Points, in no order, along strands that fork and pass close to each other.
In the rows, zero is written as 128.
Points whose rows are less than 181 apart are linked; no others are. Some points are linked to none.
K871: [128 187 122 143 134 150 157 137 151  86 182 155 127 147 113 153 132 106
  88  80 105 115 127 148 102 147 103 113 160 145 140 155 134 181 125 106
 181 158  93 184 167 129 218 141 151  90 126 132 167 157 121 157 112]
K51: [132 132 147  65 105  61 137  93 163  93 106 118 155 118  67  74 156  92
 108 136 110  71 184 161 178 102 119 103 143 128 193 136  92 119 163 106
 108 141 124 144 138 185 129  87 133 100 180 151 133 199 160 179  83]
K897: [164 122 171 107 102 159  90  90 104 130 147 139 109 118 174 114 163 113
 157 100  99 105 142 121 159 167 166  64 157 119 147 113 126  99 106 152
  69 144  98  90  63 163 117 111 135 132 138 167  96 133 166 147 141]
K340: [163  69 108 155 130 148  81 115  94 124  74 100 126 145 157 111 102 179
 138 166 106 114 125  82  77 128 129 161 128  85 110 153 141 141 121 165
 118 173 111  68  91 166 150 160 107 133 130 175  83  74 141 127 146]
K25: [107 148 120 122 124 116 177 163 127 164 159 126 112  77 124 142 139 183
  85 144 132 141  49 130  96 103 145 168  70 147 106  84 124 149 122 139
 149  88 205 130 118  82 122 128  90 179 110 106 127 134 118  88 120]
K140: [119 136 152  99 144 186 135 114  93 147  60  89 134 104 124  79 148 129
 174 141 131 126  94 131  92 119 117 127 118 122  49 155 101 143 112 139
  93 112 123 107 106  93  46 171 112 143 106 146 117 113 138 152 170]
K652: [125 145 114 130 128 173 143 114  81 159  85  73 152 116 110  58 124 158
 161 157 145 113 110  96  98 130 120 137 104  93  46 111  83 160  92 157
  91 134 117  96 137 121  78 159  75 140 142 160  77 129 116 135 154]
K46: [189 164 100 183 137 152 111 135 133 138 118 133 122 149 151 134 107 124
 148 109 123 141 115 114 102 165 130 135 106 137  83 144 151 141 129  98
 114 128 120 125 131 125 123 177 110 157 124 163  99  90  87 106 111]
K720: [143 139 107 157 150 132  81 147  96  63 173 178 155 165 118 142 124 121
 133  56 155 179 150 203 108 195 157  92 105 113 129 117 177 160 184 166
 140 115 151 163 103 113 122 194 154 131  71 184  96  96  76 183 152]
K626: [ 86 129 124 111  84 136 145 117 103 181 109  69 140 101  95  57 138 154
 117 167 149 122  98  88 130 108 126 138 122 151  67  87  69 163  86 139
 132 105 145 104 101 118  93 123  98 130 113 129  79 149 128  88 155]
K582: [178 160 156 147 136 126 120 123 122 118 135 164 102 147 202 137 163 104
 116  99  65 104  87 173 120 168 144 100 133 169  94 139 150 106 115 140
 104  89 127 114 116 139 148  90 122 113 157 139 141 161  86 108 130]
K393: [159 102 147 125 146 116 125  90 138 123 144 130 132 153 128 157 112  99
 102 175 101 135 126 100 146 143 127 106 178 172 168  59 136 116 130 105
 128 155 157 129 101 161 172 112 143 143  75  63 116 120 197 128  88]
K528: [134 160 128 114 142 142 176 146 123 127 101 103 134 156 124  93 132 117
 108 123 106 125 111 165  85 134 103 155 114 154  62 133 146 174 115 102
 154  86 129 140 129  94 170 146 116 103  98 111 131 135  71 106 147]
K383: [ 96 113 137 106 120  81 155 149 145 122 126 126 174 159  62 111 136  98
  95 153 120 130 128 126 170  80  72 146 108 130 128 138 126 168 121 108
 148 113 111 143 145 149 150  79 162 109 173 125 159 184 106 123 133]
K847: [148 110 156 106 123 155 125 110 130 137 152 123 142  92 160 126 162  87
 174 126 121 137 181 125 162 139 143  75 166 117 154 110 127 100 134 167
  95 167  98 108 103 148  88 141 156 119 140 156 120 127 189 190 141]
K41: [155 126 102 118 120  98 114 135 130 131 117 167 105 156 123 159 102 161
 159 128 151 132 119 160  82 139 132 132 117 126 171 143 149 125 226 143
  89 137 147 168 177  74  35 141 117 156 129 126 145 154 181 177 135]
K291: [182 198  83 151 125 198  83 102  90 135 142 155  72 124 194 113 123 106
 144  95 131  75 109 130 123 136 174 103 107 111 113 153 107  69 102 139
  89 121 125 151 146 126 102 171  95 137 161 147 117  99  78 128 128]
K886: [183 138 163 100  99  76 155 133 148 168 105 128 130 128 116 100 141 106
 131 133 106 124 145 134 136 112 107 105 156 117 144 118 138 115 152 132
  94 136 177 131 147 169  69  98 142 144 177 164  99 198 174 161 111]
K549: [137 143  92 181 151 124 111 151 132 109 147 178 153 196  95 147  89 144
 120 119 138 141 149 167 129 130  75 144 158 131 166 161 153 173 146  78
 131 134 116 151 162 120 142 142 167 103  87 125 147 153 142 150 138]
K664: [ 80 109 129 115 149 145 148 122 129 137 144  96 117  78 144 134 129 124
 104 139 171  97  90  74 134 129 137 148 132 130 139 112  95  74  77 125
 141 103 156  98 110 118 146  83 105 121 134  38 169  83 116  67 119]
K615: [ 60  52 145  96 128 151 136 157 158 138 129  91 160  85 116  81 104 140
 110 101 163 154 212 131 136  88 124 152 147  97 171 157 134 119 135 139
 189 114 139 129 136 127 145 169 146  95  96 131 109  91 131 141 153]
K482: [129 116  93 165 159 108 117 128 147 106 136 143 125 152 108 166  77 170
 121 151 143 150 152 147 125 125  91 148 141 148 163  98 151 115 155  73
 132 165 161 148 146 114 156 149 129 123  81  83 133 107 157 142 111]
K47: [178 143 166 151 101 100 123 113 117 152 123 153  97 139 121 147 157 147
 147 119 112 135 112  85 166 148 133 112 144 144 138 158 156 100 109 112
 100  98 116  82 132 161  81  74 110 187 184 158 115 132 132  87 100]
K584: [190 156 123 150 114 136 102 141 129 156  96 151 108 128 149 144 122 137
 171 105 126 137 118 122 129 125 149 127  85 113 104 169 149 136 153 139
  92 127 115 110 147 128  42 169 117 161 148 198 100 124 114 135 127]
K33: [135 135 118 139  87  95 147 117 113 183 134 103 133 120  95 114 118 159
 137 186 126 117 113  89 134 104 134 128 129 142  98  67  91 150  99 126
 123 136 150 101 130 129  97 109  92 153 157 149  79 173 118  75 119]
K544: [172 217 110 123 109  87 152 121 136  88 133 124 121 154 106 144 125 140
 104 101 118 101 137 129 138 124 106 122 149 141 174 135 125 137 128  79
  99 155 143 146 195 124 167 122  90 125 161  96 141 143 111 124  93]
K799: [175 146 135  84 127 119 108  85 103 166 123 117 105 160 153 120 145 112
 167 161 102  76 107 114 107 155 144  94 157 165 120 121 116 102 137 136
  65 126 142 129  92 124  81 107 106 149 136  86 138 157 171 133 147]
K273: [113 157 148  96 146  81 144 101 112 127 134 104 108 122 176 168 188 130
 121 137 119  97 109 136 160 116 128 109 134 145 161 117  90 100 134 150
  96 112 115 139 108 127 148  72 117 139 148  74 193 152 126 115 132]
K491: [139 110 113 164 116 128 101 146 188  54 163 164 124 166 108 165  54 176
 119 120 141 171 177 133 156 125 100 119 170 130 190  87 143 144 145  59
 157 169 164 113 144  89 170 132 157 132 109 125  93 103 163 126 104]
K910: [132 140 147 109 145 143 142 141 107 124 121 150 105 118 206 130 176 109
 114  96  84 116  99 194 116 118 139 121  85 117  97 144 131 119 138 139
 112  94 114 149 130 105 124 105 139  94 140 136 175 177  87 135 163]
K5: [140 109 190  84 134 116 124  34 102 131  96 119 146 107 115  83 171  69
 148 131 125  95 177 124 168 165 152  78 163  92 133 129  78  90 111 123
 116 120  98  96 119 191 102  70 131 111 143 158 133 190 168 165 107]
K23: [ 99  84 153 105 134  86 140 144 167  99 153 134 138 159 136 180 124 137
 120 172 156 144 127  89 179 129 143 116 174 153 202  96 117 134 178 131
 127 138 156 112  80  86 125 102 159 173 119 108 129 123 185 114 137]
K527: [ 85 140 117 137 137 113 158 153 136 121 153 142 151 110 136 149 171 100
 106  63 139 166 159 151 136 104 109 134  97  82 135 137 151 154 120 135
 185 122 106 181 156 113 183 164 145 118  92 124 182 116  81 159 143]
K200: [103  79 168 135 136  70 156 102 135  97 123 101 124 129  81 151 124 105
  85 180 130  86 126 101 176 133 133 122 121 148 142 110 129 117 114  89
 159 126 143 111  99 156 168  63 122 127 160  95 140 133 106  60  88]
K465: [101 133 120 104 122  93 138 114 128  86 127 111 155 142  66 136 149  77
  88 176 104 102 130 152 145 118 122 133 116 153 134 120 119 148 105 119
 146 147 111 137 133 162 192  83 140  93 157 100 140 165  92  91  86]
K662: [ 68  74 111 121 105 119 149 151 149 150 125 108 135  78  70 107  96 135
 100 139 148 139 173  99 144  88 134 165 100  78 122 124 121 110 112 132
 189 146 130 128 158 172 156  94 141  80 157 117 111 130  83  95 109]
K395: [102  96 148 135 128 181 118 132 106 116 103  79 117  99 167  91 146 144
 133 106 160 124 125  69 110 105 129 137 101  62  91 186 144 158  79 155
 163 127  76  91  79 145 165 157  88 115 121 173  97  56  87  78 162]
K89: [159 142 142 141 106 102 138 111 114 134 120  94 126 156 118 122 150 114
 141 110 140 125 168  90 154 134 138 119 142 129 121 136 129  97  87 115
 134 125 102 102 168 152 119  76  98 141 195 142 110 133  98  94 109]
K238: [114 102 101 144 138 114 135 147 121 178  94 127 150 151  69 103  95 192
 141 162 139 144 143 145 121 113 101 159 120 138 121 122 116 153 152 121
 122 116 152 148 141  94  84 150 148 129  98 109 106 151 148 138 159]
K576: [134  83 125  98 124 109 125 115 128 151 149 121 137 126 113 145 109  86
 111 208 110 128 154 127 158  92 118 126 167 124 164  86 137 130 145 157
 136 133 144 135 112 178 170 126 157 110 113  71 119 151 187 152 103]
K714: [172 153 142 162 119 151 142 178 141 141 112 175 121  90 151 138 129 138
 101 127 102 122  49  93  72 155 140 137  58 152  15 151 152 182 131 165
 172  81 140  78  95 120 130 122 111 144 126 171  88 101  60  89 137]
K210: [ 55  75 156 109 128 186 126 152 147 146 103 101 135 114  85  58  99 108
 107 125 143 157 176 121 136 102 119 168 135  97 115 164 126 161 106 131
 193 107 123 140 103 171 178 150 152  85  99 164 113 126 131 126 131]
K366: [134 104 119 118 122  85 135 145 133 172 122 141 136 142  97 139 106 170
 156 162 157 149 116 124 128  96 118 133 122 123 161 121  95 148 194 128
 103 130 148 131 165  64  43 117 140 159 150 105 127 174 176 146 144]
K611: [128 155 118 101 142 119 148 139 166  78 121 130 175 111 101  96  99  97
 154  86 135 102 177 166 120 120 100 126 128  95 179 138 107 129 166  86
 107 187 113 173 163 129 117 136 123  88 129 171 146 174 160 218 151]
K123: [142  85  88 146 140 124  90 135 107 117 128 166 121 169 128 159  87 178
 164 122 151 151 133 174  83 151 149 151 106 130 152 135 172 115 187 141
 124 114 140 149 144  95  62 177 123 158  84 114 126  90 142 150 131]
K504: [123 123 112 221 179 182 109 140 114 137 135 169 135 134 140 149 116 114
 114  99 112 162  91 156 116 168 114 134 114 140  95 164 143 144 107 123
 159 113  97 143 124 130 167 150 166 106 100 149 154 122 113 134 130]
K6: [ 96  92 170  63 109  96 136 136 146 143 125 112 120 147 148 153 173  93
 125 185 138 131 118 127 149 111 132 104 164 143 157 123 121 147 169 150
 120 105 136 119  61  98  98 116 160 146 125  89 152 142 174 123 146]
K893: [111  58  94  92 139 111 113 145 133 133 123  94 167 117 141 117  70 173
 145 144 139 131 192 117 106 107 148 160 131 112 156 108 126  88 128 124
 161 156 114  94 173 141 134 127 127  79 151 101 104 112 151 129 127]
K457: [ 93 113 141  57 137 105 149  76 140  99 107 103 158  98  95 103 148  55
 141 115 123 107 176 146 161 155 157  93 148 115 155 107  68  96 117 130
 115 170  93 136 159 181 127  82 116  92 174 138 149 172 154 186 107]
K644: [ 94  82  97 149 154 156  92 133 133 124 124 149 145 158  74 127  76 116
 136 153 124 145 165 100 144 156 124 168 154 149 121 132 109 135  98  90
 171 152 105 111 111 191 206 117 143  73 116 127 116 152 153 113 104]
K284: [150 124 130 101 133 126 122  72 106 131 126 117 133 159 144 152 152  95
 138 169  96  91 124  97 149 178 145  95 169 172 143  98 122 101 104 105
  98 128 130  99  97 152 153  97 115 142 112  73 117 129 170  96 110]
K443: [115 142 140 113 146  86 140 149 140 104 119 138 112 137 189 142 194 114
 101 110 113 109 108 165 145 105 121 125 110 126 164 137 134 131 176 163
  87  99 123 165 104 108 121  98 151 127 113 127 192 177 144 160 157]
K905: [172 169 114 157 116 150 108 104 119 116 137 126 139 165 134 109 131 117
 145  83 119 135 149  84 137 170 154 116 180 117 122 150 117 101  54 121
 133 145  93 123 197 155 181 103 107 107 168 142 119 126 111  98 102]
K771: [146 152 176 114  94  51 140 120 154 145 143 167  94 158 128 160 184 117
 120 132 112 125  83 107 131 127 156 122 128 142 142 164 154 108 141 127
 108  80 164 112  94 155  49  67 111 208 185 162 133 158 125 106 111]
K737: [118 124 126 133 138 121 157 107 119 170 107 114 149  92 124 113 167 135
 160 115 137 151 124 125 143  95 118 119  97 104 103 133 103 121 113 146
 114 135 116 120 170 116  68 108 140 133 156 134 158 154 124 148 160]
K325: [129  99 156  92 115 116 102 110 120 178 128 132 114  82 148 153 154 100
 196 119 155 131 132  90 133 131 161  90 166 119 146 149  92  95 167 150
  99 164  92  82 119 104  45 127 160 141 153 125 142  90 183 190 148]
K723: [103 122 156 163 154 213 133 128 126  88 178 134 128 122 184 125 131 110
 118  87 122 149 102 105 119 186 137 121 140 128  78 116 121 152  65 130
 182 127  91 105  88  98 219 123 126  79 126 133 145 105  78  64 139]
K452: [ 70  84 121  92 135 146 133 117  98 190  99  94 152 105  61  64 117 165
 130 180 125 135 120 115 139 106 115 150 120 148 104 119  70 138 110 143
 122 119 133 110 127 127  87 125 139 102 109  88 118 152 157 129 155]
K806: [ 85 130 113  90 111 114 119 139 153  42 169 135 176 127  83 127  97 134
 142 152 121 101 210 163 132  72 103 130 141 124 188 104 104 137 160 152
 120 186  99 140 188 159 162 146 122  91 126 105 139 133 161 210 111]
K479: [148 147 153 108 102  87 146  92 116 169 115  94 131 113  89  85 154 119
 144 167 116 109 128 129 144 124 150  87 142 133  97  80  87 125 127 145
 104 140 148 104 148 156  68  95 111 144 165 152  86 207 148 138 117]
K415: [161 188  77 177 129 170 129 136 116 152 150 162 118 109 147 137 121 163
 127 124 155 108  57  86 133 150 147 159  72 137  85 112  95 123  77 136
 110  77 155  99 129 102  77 158  83 195 154 163 125 109  80  96 124]
K540: [165 175  80 164 133 173  97 103  78 157 131 157  93 112 166 145 122 156
 169 122 149  89  78 105 133  99 153 112  91 119  93 150  92  98  72 163
  89 106 110 104 137 113  72 171 107 171 157 129 133 107  81 111 137]
K642: [194 150 171 132  85 157  68  94 122 108 120 184  85 140 206 120 160 104
 124  99  67  95 102 135 146 186 165  69 142 169 101 145 138 103  93 146
  78 110 131 106  75 166 139 116 127 132 145 167  95 132 129 110 133]
K694: [143 142 118 109  78  68 134 163 174 135 119 161 122 172 123 172 137 146
 127 136 109 156  82 124 102 119 151 145  99 149 116 128 146 134 167 138
 108  79 161 123 134 107  38  78 121 210 159 181 114 170 135 108 120]
K619: [147 155 157 176 133 171 138 109 127  99 162 142 118 143 153 129 137 109
 125  88 109 154 109  79 124 204 142  93 172 143  93 135 129 145  79 132
 162 137  84 125 122 143 209 114 132  96 163 172 129 119 110  84  95]
K429: [188 194 119  98  94  79 137 147 166  95 113 145  90 154 150 143 142 150
  99  91 103 110 106 141 114 139 127 124 134 162 183 135 156 124 174  67
  88 141 170 168 148 109 135 102 103 166 131 129 135 148 147 125 111]
K766: [101 142 103  79 137 105 122 116 117  89 143 101 148 122 121 141 122 144
 149 131 121  97 196 149 108 125 145 113 138 136 161  75  96 107 152 162
 109 206  99 163 171 125 158 155  96  90 108  64 137 123 153 189 135]
K37: [130 127 139 128 109 104 136  69  98 171 125 107 132 115 122 131 176 121
 164 120 139 112 136  77 150 102 137  87 136 102 107 134  83  93  81 136
 117 123  81  88 147 149  83  75 124 142 182 124 158 139 104 119 134]
K700: [142  74 112 165 117 128  66 143 117 122  78 139 105 111 157 139  99 195
 138 154 112 112  68  91 110 132 140 184  95 118  99 185 146 145 134 160
 101 122 116  59  82 188 107 143 118 147 124 179 105  86 133 101 147]
K651: [ 81  95 130  84 145 158 127 120 113 170 125 109  95  87 156 127 122 162
 119 142 170 103  80  94  90 133 147 170 139 151 116 144 115 103 110 122
 131  78 148  94  88  90 124 133 111 143 112  76 131  76 128  70 145]
K589: [103 124 160 183 164 189 134 141 133  91 184 178 123 117 166 160 143 106
 103 118 104 170  93 159 146 156 120 132 129 142 118  99 141 138  95 131
 168 113 119 109  80 126 207 118 171 100  94 125 167 125 125 116 116]
K180: [119 123  95 147 144 166 122 132 108 148 107  71 143 120 140  90  97 134
 129 108 157 151 142  98  87 132 137 150 120  83  65 156 144 153  86 128
 170 136 105 130 138 145 176 158 101  96 128 160  85  89  82  91 130]
K349: [138 107 134  95 139 130 145 176 139 129 120 121 145 141 153 126 127 117
 125 137 127 149 144 158 117 105 113 143 116 124 105 129 189 143 156 146
 140 106 120 131 131 119  90 139 157 128 128 169 107 126 136 153 137]
K96: [ 78  87 197  49 118 142 146 129 118 143 137 112 102  82 160 135 182  93
 134 142 149 141 113 137 122 109 135 110 144 131 131 129 131 133 172 172
 131 102 110 117  75  80  61 127 156 133 133 128 160  97 170 151 176]
K849: [108 100 142 159 121 123 102 135 118 151  81 141 113 125 136 139 147 158
 141 159 121 115  72  88 143 128 127 139  98 144  84 156 127 144 109 162
  99  91 109  76  69 141  84 102 143 166 132 155 130 114 123  93 157]
K264: [ 88  90 140 103 110 133  99 137 109 163 136 146 109 102 140 154 167 105
 142 123 179 143  90 114 138 108 171 112 131 121 141 169 107 127 175 189
 115 124  89 122 104  70  58 147 183 143 108 105 154  67 160 155 159]
K277: [ 90  94  97 117 108  70 132 155 164  80 125 101 147 101 113 145  87 151
 110 135 141 122 172 112 121  96 129 155 107 111 160 105 130 101 113 109
 190 160 119 109 185 143 186 112  95  79 157  98 117 110  85  99 106]
K309: [136 129 134 184 144 131 120 143 155 126 106 107 112 134 139 147 103 129
 134 153 129 140 105 103 128 152 107 146 140 158 100 122 156 140 119  84
 124 145 144 112  91 120 151 141 142 159 102 145 102 102 141  86  98]
K586: [135 119 111 144 149 142 115 117 148 148 126 118  85  99 138 159  94 131
 118 164 160 151  63 125  76 150 130 151 119 138 109 106 158 114 137  95
 126 125 191 136  78  99 102 173 112 173  85 103 120  71 135 105  92]
K54: [103 156 129 105 132 127 154 153 142 114 118 106 146 148 108 120 132 104
  84 153 107 129 138 200 110  98  88 147 129 144 114 117 153 180 145 115
 152 113 130 167 112 118 174 148 158  92  69  87 138 153 121 134 137]
K568: [146 160 133 124 155 199 132 111  90 156  89 103 101 129 176  83 139 102
 179 121 119  87 122 172 102 143 149 108 117  96  78 125 114 102 132 134
  76 133 114 153  98 111  79 168 112 111 126 138 130 125 124 159 178]
K260: [198 139 119 126 105  93 125 152 165 116 111 169 107 187 134 163 103 160
 118 122 100 148  98 123 103 138 125 143 113 173 138 143 171 130 165  88
 108 114 170 119 171 112  86 108 119 182 154 163  99 142 143  99 102]
K276: [ 89 156 127 178 110 107 144 170 174  98 192 159 144 109 127 152 144 126
 132  86 130 170 184 120 161 121 105 132 148  97 185 118 136 150 125 151
 156 146 110 151 148 109 181 145 150 138 104 121 168 130 105 156 120]
K657: [ 83  69 141 108 137 126 153 174 166 134 115 117  75  78 132 131 104 150
  75 130 154 146 113 122 100 125 115 171 130 121 148 140 179 116 160 114
 157 107 220 131 100 128 136 122 146 133 102 110 111 104 149  96 140]
K270: [135  79 122 172 133 164  99 117 106 160 104 108 142 129 139 126 120 135
 168 155 120 134 163  90 134 124 114 138 144  89 125 141 126 123 106 150
 112 161  85  87 103 171 137 142 142 119 121 148  95 100 152 134 126]
K225: [ 73  81 116  96 108 159 115 136 127 153  95  85 133 117  45  88 108  76
 108 182 136 144 161 132 140 114 142 156 109 100 117 115  99 140 102 152
 177 138 111 137 128 175 161 123 153  70 132 147 109 141 116  98  92]
K300: [115 113  82 170 128 125 100 115 143 142 145 124 129  77 166 157  94 164
 140 130 131 136 144  98 104 139 163 136 153 133 145 115 119  77 100 112
 171 164 139 106 153 112 171 158  99 122  90  59 143  70 128 113 124]
K376: [163 157 160 162 149 122 148 141 177  98 155 106 125 145 131 144 117  94
 100 133 124 137  77 104 147 150 114 118 140 159 141 121 153 113 112  67
 117 133 156 124 132 102 153 105 112 151 129 122 152 101 139  96  63]
K71: [143 143 116 182 151 159 106 134 130 132 149 149 165 179  99 113 106 120
 173  96 112 144 191 144 117 138 112 127 166 122 140 163 142 147 129 108
 128 161  85 159 164 145 148 153 135 100 122 167 132 161 147 164 132]
K920: [167 178 115 136 133 177  80  99 119 128 164 163  80 135 204 128 129 126
 144  73 106 105 131 164 121 161 188  99 119 158 141 110 132  67 134 128
  64 159 132 174 114 109 130 158  98 143 109 138 121 111 124 136 153]
K940: [ 87  79 160 119 127  88 169 171 156 120 125 100 109 106 119 148 113 124
  86 159 142 135 116 107 156 108  99 147 120 135 144 102 162 122 134  95
 160 125 166 135  78 132 149  95 138 133 140  97 132 112 124  70 135]
K855: [160 105 121 154 127 141  94 114 130  90 132 163 150 192  63 121  69 127
 118 130 103 136 144 109 148 152 110 117 170 175 150 124 121 132  96  78
 166 167 125 119 179 172 218 115 148  95 135 125  94 140 177 118  71]
K167: [106 145 111  94 127  96 165 146 148 108 111 123 178 148  55 113 139 101
 116 160 135 114 132 170 148  41  60 151 108 111 132 132 106 189 153 132
 117 127 132 171 159 151 120 115 166 113 142 120 157 193 142 186 140]
K691: [112 148 120 143 153 133 137 130 108 131 119 122 111 132 111 156 123 133
  94 122 147 161 111 172  93 162 106 143 119 138 117 114 154 132 135  79
 149 100 168 166  88  75 157 183 114 165  49 111 134  60  93 121 124]
K392: [176 164 133  79  95  58 133 127 153 107 102 128 142 135 111 103 128 145
 104 127 110  85 158 152 142  88  95 114 153 118 207 131 121 125 178  92
  95 157 160 173 162 159 111  92 138 119 182 146 120 189 173 194 111]
K814: [ 91  75  89  93 105  89 106 126 149 100 142 136 165 142  95 145  56 148
 139 171 121 115 213 135 148  81 127 129 129 127 191 107  83 108 175 119
 159 168 107 106 178 117 148 129 131  91 141  70 111 124 164 165 102]
K10: [154 105 120 170 145 153  80 144 103  99 125 168 146 172 134 135  81 139
 142 119 147 162 140 184  95 165 144 129 101 136  93 137 199 153 178 156
 134 113 138 161 104 139  84 196 142 123  70 179  96  79 111 167 131]
K16: [ 71  52 141  90 119 134 145 152 141 162 138 113 116  74 128 108 103 144
  84 155 159 139 151 133 129  84 103 159 147 123 171 144 153 117 172 171
 166  97 158 135 111 119 125 142 160 116  92  88 123  89 160 129 152]
K254: [170 204 110 146 133  98 145 120 103 154 130 130 118 135 134 104 154 167
 131  85 114 104 111 136 133 116 118 130 138 140 140 139 123  98 115 111
  86 126 136 154 190 140 130 105 114 121 172 104 164 190 109 120 114]
K7: [142 129 124 141 126 148 128 135 123 148  90 140 147  83 128 118 154 131
 164  92 145 155 103 119 144  92 125 114  47  88  81 161 117 142 118 174
 108 126 118 109 147 138   4 141 141 167 159 192 129 126 122 161 157]
K166: [126 130 126 154 157 170 114 134 100 122 135 175 109 131 166 127 157  93
 126  86 103 141 116 217 141 136 140 113  84 111 104 155 150 137 138 161
 127  90 110 162 130 122 133 168 165 106  91 149 157 132  95 156 168]
K464: [ 86 173 108 103 127 108 164 144 128  91 131 117 149 153  54 125 126 110
 106 133 140 122 157 198 119  98  62 148 123  95 144 143 131 205 166 111
 139 124 124 200 151 127 154 169 152  98  73 119 145 143 118 199 138]
K757: [124 145 111 140 165 168 149 129  73 148 115  99 130 124 141  95 135 136
 126 102 135 129 115 154 102 118 138 151  93 107  78 135 138 125  94 142
 152  98 113 130 153  99 150 150 115 103 113 114 134  99  59 108 149]
K585: [131 162  97 168 139 146 118 158 144  82 203 169 157 139 122 140 130 135
 126  80 154 186 180 169 131 145 132 117 147  97 152  99 162 149 168 163
 133 140 132 161 126 100 159 172 169 141  78 160 117 119 112 183 140]
K102: [173 193 149 154 116 134 163 110 115 138 154 104 107 123 123 132 131  98
 103 171 153 105  56  63 139 149 108 120 131 120 107  78 117 105  68 119
 128 103 177 103 135 135 120  78  95 159 163 117 127 138  91  69  80]
K919: [113 170  95 156 136 116 146 129 105 108 140 116 154 127  93 145 103 130
 114  88 155 144 163 174 104 156 108 136 130 111 125 120 143 143 129  63
 182 144 135 176 121  91 203 192  95 136  79 109 132  85  56 149 122]
K798: [184 178 122 107 138 151 108 107 114 157 122 118 101 151 182  92 136 123
 151 118 106  66 115 153  73 152 149 116 113 156 110 118 129  77 136 130
  61 131 151 177 104 112  94 121  77 118 129 125 138 156 123 142 149]
K591: [106 137 105 116 139 108 157 135 114 149 136  91 143  86 157 134 158 124
 131  67 135 140 155 147 115 102 137 147  76  85 119 148 137 117 114 137
 173  95 121 146 188  90 136 171 102 131 114 108 155  81  48 124 142]
K226: [135 162 170 163 132 107 162 160 178  67 191 139 130 122 135 172 144 116
  96  97 118 152 125 117 174 139 105 104 153 144 181  99 150 138 122 114
 125 160 139 148 141 125 203 114 141 142 107 116 160 124 138 131 100]
K514: [ 68 110 146 123 135 131 151 105 107 128 135 110 116 105 162 161 180 125
 121 123 138 133 102 110 167 106 128 125 122 133 149 114  98 111 100 138
 131 119  94 122 100  98 150  99 111 129 124  50 200 101 113  84 156]
K947: [160 146 120 151 121 150  96 130 136  90 149 146 151 183  96 102  92 156
 147  86  97 165 188 104 119 161 130 111 185 156 131 135 147 138 112 113
 152 180  90 142 192 157 187 133 112  91 152 140  91 135 156 133  99]
K988: [ 81 100 126 121 117 165 119 108 112 153 104 162  79  91 143 160 135 166
 129 137 153 118  26 110 108 114 161 145  83 135  89 168 120 115 110 158
 116  59 122 100  67  92  77 134 141 170 115 116 138  80  99  70 150]

A fork is a point with three links, a tip a point with one. Leave the first point through the second and follow the links. Name the first fork or tip that comes.
K893, K277 => K757
K383, K465 => K766
K23, K6 => K910
K910, K443 => K270

A fork is a point with three links. Follow the links from the first point to the second and name the forks in between, in order.
K276, K886 => K626
K225, K920 => K757, K276, K626, K798
K51, K491 => K626, K276, K309, K89, K905, K947
K766, K226 => K757, K276
K6, K46 => K910, K905, K89
K41, K284 => K626, K798
K651, K10 => K910, K905, K89, K309, K276

Follow the links from the first point to the second, and from the first to the third. Name the last point that the two ways share.
K452, K615, K46 => K276
K757, K270, K771 => K89
K720, K771, K167 => K276
K264, K429, K452 => K89
K270, K264, K591 => K910
K491, K798, K886 => K626
K225, K920, K392 => K626
K457, K619, K919 => K309
K642, K585, K644 => K905
K910, K482, K10 => K905
